Each row is a point on a landscape with many valleys, with its height.
From any point a ball takes the steepest step (drop divided by distance) to one of its 2 nearest points. It stops when none of these is lower. Distance is the straight distance between rows; heights are no part of it.
(886) height 568: [103 133 151  93 154  99 122 109 116  63 159 135 165 138 136 155  91 148
 107 167 150 132 118 191 129 170  94 117]
(60) height 294: [128 119 128 111 122 124 108 155  95 122 178 134 155 168 173 109  73 153
 127 140 150 141 138 173 128 123 116 109]
(635) height 296: [167 135 165 144 160 130 156 101 180  92 161 121 145 160 101 143 101 120
 122 159 104 102 169  99 138 116 129  95]
(337) height 270: [166 119 131 136 120 123 130  92 112 172 101 101 160 104 119  98 145 101
 133 104 113 153 120  82 110 131 155 184]
(869) height 272: [122 115 147 145 131  86 135  89 150 125 118  93 185  97 117 137 166 119
 111 102  71 120 169 133  86 175 151 174]
(735) height 660: [112  93  97 119 119 132 105 156  68 159  83 124  92 121 149  86 113 102
 110 122 162 182  54 135 147  89 143 143]
(753) height 433: [190 129 148 111 175 132 160  73  79 162 141  86 184 161 142 122 112 172
 140 147 127 123 168 105 121 184 112 213]
(671) height 273: [158 145 136 122  59  87 124  85 127 131 145 145 145  94 123  51 161  88
 129 121 135 117  84 128  87 104 102 164]
(778) height 129: [ 78 129  83  99 148 146 123 147 149 132  92 158  64 101 118 185 205 174
 137 122 163 110 121 124 168 131 104  89]
(882) height 90: [ 91 120 122 133 141 167 139 186  48 162  92 100  91 170 153 148  66  78
 149 112 121 124 125 209 132 106 113 103]
(680) height 503: [158 115 152 127 183 115 143  98 152  86 190 104 188 177 155 162  89 198
 120 173 112 117 185 124 122 167 123 136]
(161) height 691: [145 114 130 119 133 137 163 138  61 165 132 123 155 133 131 116 115 158
 142 109 176 201 150  99 159 129 157 182]
(642) height 511: [157 148 163 135 176 103 202  94  90 144 159 120 159 171 102 162  89 134
 151 148 127  77 216 149 132 106 109 116]
(708) height 674: [120 114 116 124 128 125 133 144  57 159  91 140 119 117 131 112 119 119
 129 110 180 198 106 131 156 112 145 160]
(684) height 264: [111 127 118  91 145 118 121 117 124 126  70 128 122  85 107 126 175 118
 115 121 156 165  99 116 150 143 121 162]
(723) height 228: [130  99 119 135 133 115 139 148 124 123 176 100 176 168 157 116  80 173
 113 137 116 154 200 141 113 139 157 129]
(278) height 206: [139 116 140 165 110  91 137 107 165 120 146 110 176 114 114 107 155 106
 120 117  65  97 181 144  71 109 160 123]
(350) height 242: [134 150 130  81 104 118 120 114 122 128 104 173  96 109 123  93 145  99
 152 141 164  98  68 144 136  98  64 132]
(317) height 209: [154 120 136 127  95  98 123  89 114 156 119 107 160 107 130  77 157  91
 146 106 102 108 120 128  92 114 132 175]
(339) height 144: [142 115 115 142 105 163 102 138 153 151 115  83  96 107 124 138 183 125
 172  78  80  85 131  81 136 102 164 127]
(119) height 134: [150 104 132 157 135  96 145 123 162 116 153 107 179 149 138 127 117 140
 115 143  65 107 217 130  79 127 173 121]
(878) height 482: [105 151 146 176 134 122 196 159 107 142 148 131 136 179 111 140  47  89
 119 126 123 113 221 164 107  84 159  97]
(95) height 357: [146 152 157 165  78  95 131 102 174 129 164 155 130 115 119  89 158  89
 128 104 104  65 136 132  73  77 142 109]
(238) height 371: [ 97 104  66 129 129 153  76 194 153 110 120 143  91 110 145 142 150 177
  99 150 138 173  92 118 159 144 152  89]
(113) height 159: [129 168 180 156 122 109 143 124 121 128 175 179 138 173 147  78  32  72
 108 168 140  75 138 172  90  84 104  92]
(678) height 271: [150 151 129  66 120 117 116 104 140 113 121 161 134 103 125 127 202 179
 139 147 146  97 107 105 121 194  62 163]
(686) height 327: [153 139 142 104  97 117  91 126 151 109 157 167 126 133 150 103 141 142
 127 166 132 107  97 137 120 137 100 100]
(485) height 592: [ 89 118 140 126 123  88 112 128 126  79 141 129 156 125 126 128  97  89
  91 137 126 156 127 192 116 127 132 113]
(870) height 233: [128 126 138 131 140 168 128 160 114 130 119 143  88 172 145 116  42  81
 123 149 137 126  78 155 144  97 106  93]
(657) height 202: [157 102  89 160 103 169 100 147 124 160  89  61 118  96 134 112 155 122
 149  93  98 140 108  47 107 118 179 155]
(283) height 211: [111 137 103  99 122 110 127 121  91 157  89 167 130  83 131 132 211 180
 133 112 184 158 119 116 145 165 104 179]
(781) height 234: [106 139 134 110 121 141 124 123 123 145 118 124  97 138 126 171 152 113
 172  94 119  90 138 148 143 118 107 107]
(876) height 56: [ 72 122 128 137 122 169 101 183 106 154 102  97  69 168 136 172 104  88
 172  99  81  75 134 192 139 119 105  91]
(358) height 400: [109 121  79 133  94 136  60 176 188 114 149 159 104 101 147 104 148 169
  97 137 144 157  92  95 130 129 161  96]
(567) height 643: [114 120  93 118 113 130 103 147  89 121 131 143 106 125 163  42  82 115
 106 141 184 190  31 133 154  79 147 135]
(194) height 609: [ 82 118 122 146 111  92 144 138  96 113 124 115 141 120 120 104  73  62
  91 119 130 178 110 175 120  89 155 135]
(148) height 58: [ 78 110  84 142  89 156  75 191 129 160  93 145  65 117 146 129 171 130
 121 119 103 136  89 172 144 112 137  89]
(574) height 300: [121 101  90 135 140 169  87 154 145 127  72  84 108  88 131 156 173 168
 106 135 124 162  92  49 136 168 157 158]
(305) height 280: [114 132 111  82 109 108  87 142 123 110 104 180  91 113 142  97 160 139
 111 167 165 120  74 161 131 135  73 116]
(495) height 295: [125  95 122 124 143 150 116 143 157  92 118  91 126 152 131 135  80 118
 115 150 112 157 109 129 147 146 141 111]
(709) height 331: [104 109  99 138 140 160 112 161 162 106  75 108 108  63 107 177 168 157
 110 100 122 164 115  67 146 147 155 114]
(192) height 326: [183 131 120 137 130 150 142 105 151 141 127 123 141 112 106 114 125 123
 138 127 128 149 119  64 138 126 151 152]
(400) height 359: [ 92 129 139 111 149 126 118 101 143 105 114 109 125 108 111 205 200 149
 152 101 105 105 132 149 133 165  99 131]
(231) height 200: [129 155 174 137 120  91 140  97 133 106 154 155 140 158 126  92  82  52
 117 161 120  81 118 177  96  96  94 106]
(748) height 384: [169 136 147  93 151 118 134  77  72 152 142 110 168 142 154 127 134 177
 161 149 135 103 128 130 121 195  83 195]
(179) height 263: [102 104 118 122 148 166 118 165 122 101 113  97  87 168 147 135  50  96
 108 154 127 175  89 148 165 119 134 102]
(736) height 196: [ 96 116 136 117 118 142 106 114 100 157 111  80 109 119 152 164 170 114
 192  62  76  84 133 157 140 119 128 161]
(91) height 161: [106 155 130 127 129 122 143 111 163  94 100 166  97 107  93  94 122  69
  96 132 163 136  68 127 144  90 120 107]
(311) height 341: [113  87  88 117 140 157 105 163 120 111 122 115 104 142 153 163 130 183
 116 139 134 178 110 117 165 156 138 120]
(651) height 625: [ 77 135 103 145  94 107 128 146 113 111 148 152 127 116 148  75  82 101
  88 116 171 203  79 152 130  82 149 124]
(584) height 428: [102 137 111 171  97 133 106 173 186  93 164 163  96 113 132 119 119 130
  96 120 130 157 105 113 121 104 182  59]
(51) height 535: [167 140 143 142 141  93 171 131  94 138 185 149 176 184 141 128  74 155
 140 147 149 102 212 156 120 102 127 111]
(811) height 259: [135 101  85 128 116 171  69 153 126 166  76 101 101  88 145 120 200 151
 124 115 110 132  83  62 128 157 149 150]
(539) height 342: [168 129 158 136 171 133 167  73 168 119 137 100 154 125  83 150 142 126
 130 142 104 116 161  72 141 141 134 130]
(644) height 399: [163 110 129 141 156 159 150 121 187 108 154  97 141 150 122 174 112 179
 124 141 113 141 160  57 140 169 158 129]
(560) height 247: [147 151 177 139 159  99 152  98 166  82 156 134 158 164 111 110  64  74
  94 176 107  93 153 145 113 101 128 100]
(881) height 205: [129 145 140 146 112 155 111 145 121 148 156 169  92 185 158  86  38  92
 126 160 142  97  94 162 117  91 103  86]
(722) height 373: [183 125 143 104 117 119 103  95 155 124 147 133 143 133 147 114 139 134
 149 145 107  85 115 120 106 146 105 136]
(599) height 168: [ 87 112  80 110 142 132 112 144 104 160  86 146  83  89 131 161 221 192
 130 119 166 139 114 115 151 166 117 147]
(342) height 131: [ 81 152 130 129 124 121 121 130 165 117  84 157  81  97 108 134 154  85
 110 107 144 119  79 140 143  95 109 106]
(295) height 94: [152 136 102 148  93 165 113 149 158 158 126 146 119 104 114 144 178 147
 161 100 122 104 141  83 128 112 146  98]
(50) height 304: [115 133 127 125 145 151 138 123 176 120  81 115 106  83  89 172 180 114
 135  96 130 140 112  77 151 134 137 121]
(313) height 262: [115 127 119 115 108 131 116 151 100 140 126 156 105 134 118 149 143 136
 138 114 145 123 118 164 134 113 108  96]
(94) height 480: [167 121 141 139 180 114 177  89  93 151 151  81 206 156 141 113  85 170
 127 146 134 150 205 100 136 163 147 201]
(134) height 201: [141 173 150 110 116 108 156  82 138 108 113 185 106 114  98  63 117  60
 108 138 174 111  50 143 126  78  72 138]
(43) height 542: [154 138 174 100 177  99 142  90 125  71 182 126 164 155 127 159 109 163
 124 179 128 104 144 149 123 173  93 122]
(288) height 707: [138 142 154 124 173 120 197 108  73 153 113 113 151 126  94 148 111 128
 151 115 165 177 174 117 172 136 135 151]
(589) height 145: [170 148 107 141 111 155 111 134 169 154 122 150 131  81 123 145 192 185
 143 106 144 117 118  44 122 144 142 123]
(110) height 467: [101 140 134 177 103 152 165 186 152 128 151 158  98 158 112 135  66 107
 121 114 138 146 176 140 128  93 164  74]
(380) height 321: [137 165 153 127  62  84 108  84 149 105 154 154 134 106 117  81 172  74
 136 113 112  69 110 150  73  92  98 139]
(707) height 320: [113 130 156 114 133  89 126  91 145  95 127 116 169  93 109 158 174 139
 127 121 110 129 146 138 106 193 117 145]
(16) height 214: [149 153 134 105 123 139 109  96 171 128 118 153 141  77 122 134 215 185
 110 120 138 125 102  71 110 195 110 164]
(211) height 328: [187 139 151  92 130 120 111  83 130 123 150 139 149 141 145 142 155 166
 154 159 115  79 119 123 108 191  68 161]
(726) height 444: [171 128 132 141 145 144 125 112 187 106 176 106 171 147 137 136 120 197
 116 149  91 121 175  74 110 192 154 142]
(349) height 520: [172 133 134 142 149 104 183 102 103 155 161 124 187 155 123 100  87 151
 138 151 142 133 217 109 132 116 152 160]
(637) height 451: [114 129 122 168 112 134 154 172 181 101 152 134 119 122 105 160  98 132
 109 113 119 160 168 102 132 106 180  76]
(572) height 96: [ 50 126  95 125 127 137 105 170 155 123  80 152  55  96 117 171 190 118
 124  95 125 111 108 160 155 124 131  84]
(105) height 718: [124 104 144 125 181 136 195 119  59 142  97  69 144 134  87 164 102 131
 147 108 124 190 173 114 165 142 142 173]
(626) height 297: [144 134 124 129 101 133 133 152 105 143 162 163 140 145 142 115 105 142
 135 123 154 153 136 140 125 111 139 119]
(241) height 492: [121 152 152 153 158 136 199 139  88 160 131 122 121 184 102 140  58  79
 151 122 130  86 204 163 124  84 117 112]
(447) height 136: [115 115 137 113 124 110 100 101  85 153 106  97 127 119 143 117 139  76
 154 104  98 113  96 161 122 117 105 157]
(648) height 24: [ 75 107  97 135 107 174  86 197  96 152 105 111  61 144 143 159 140 116
 139 107  79 114 105 179 139 125 130  92]

Call two points neighbours if one is among the 2 nearest of the other. Go from one point of each pair to the other, from neighbour to neighbour, staying as low as possible. Name the highest point that can't be avoided.
(211) / (648) | (709)
(317) / (113) | (539)
(317) / (119) | (626)

Where does a ball stop that starts at each point below?
(241) | (113)
(349) | (211)
(709) | (295)
(626) | (447)
(485) | (113)
(358) | (113)
(105) | (113)
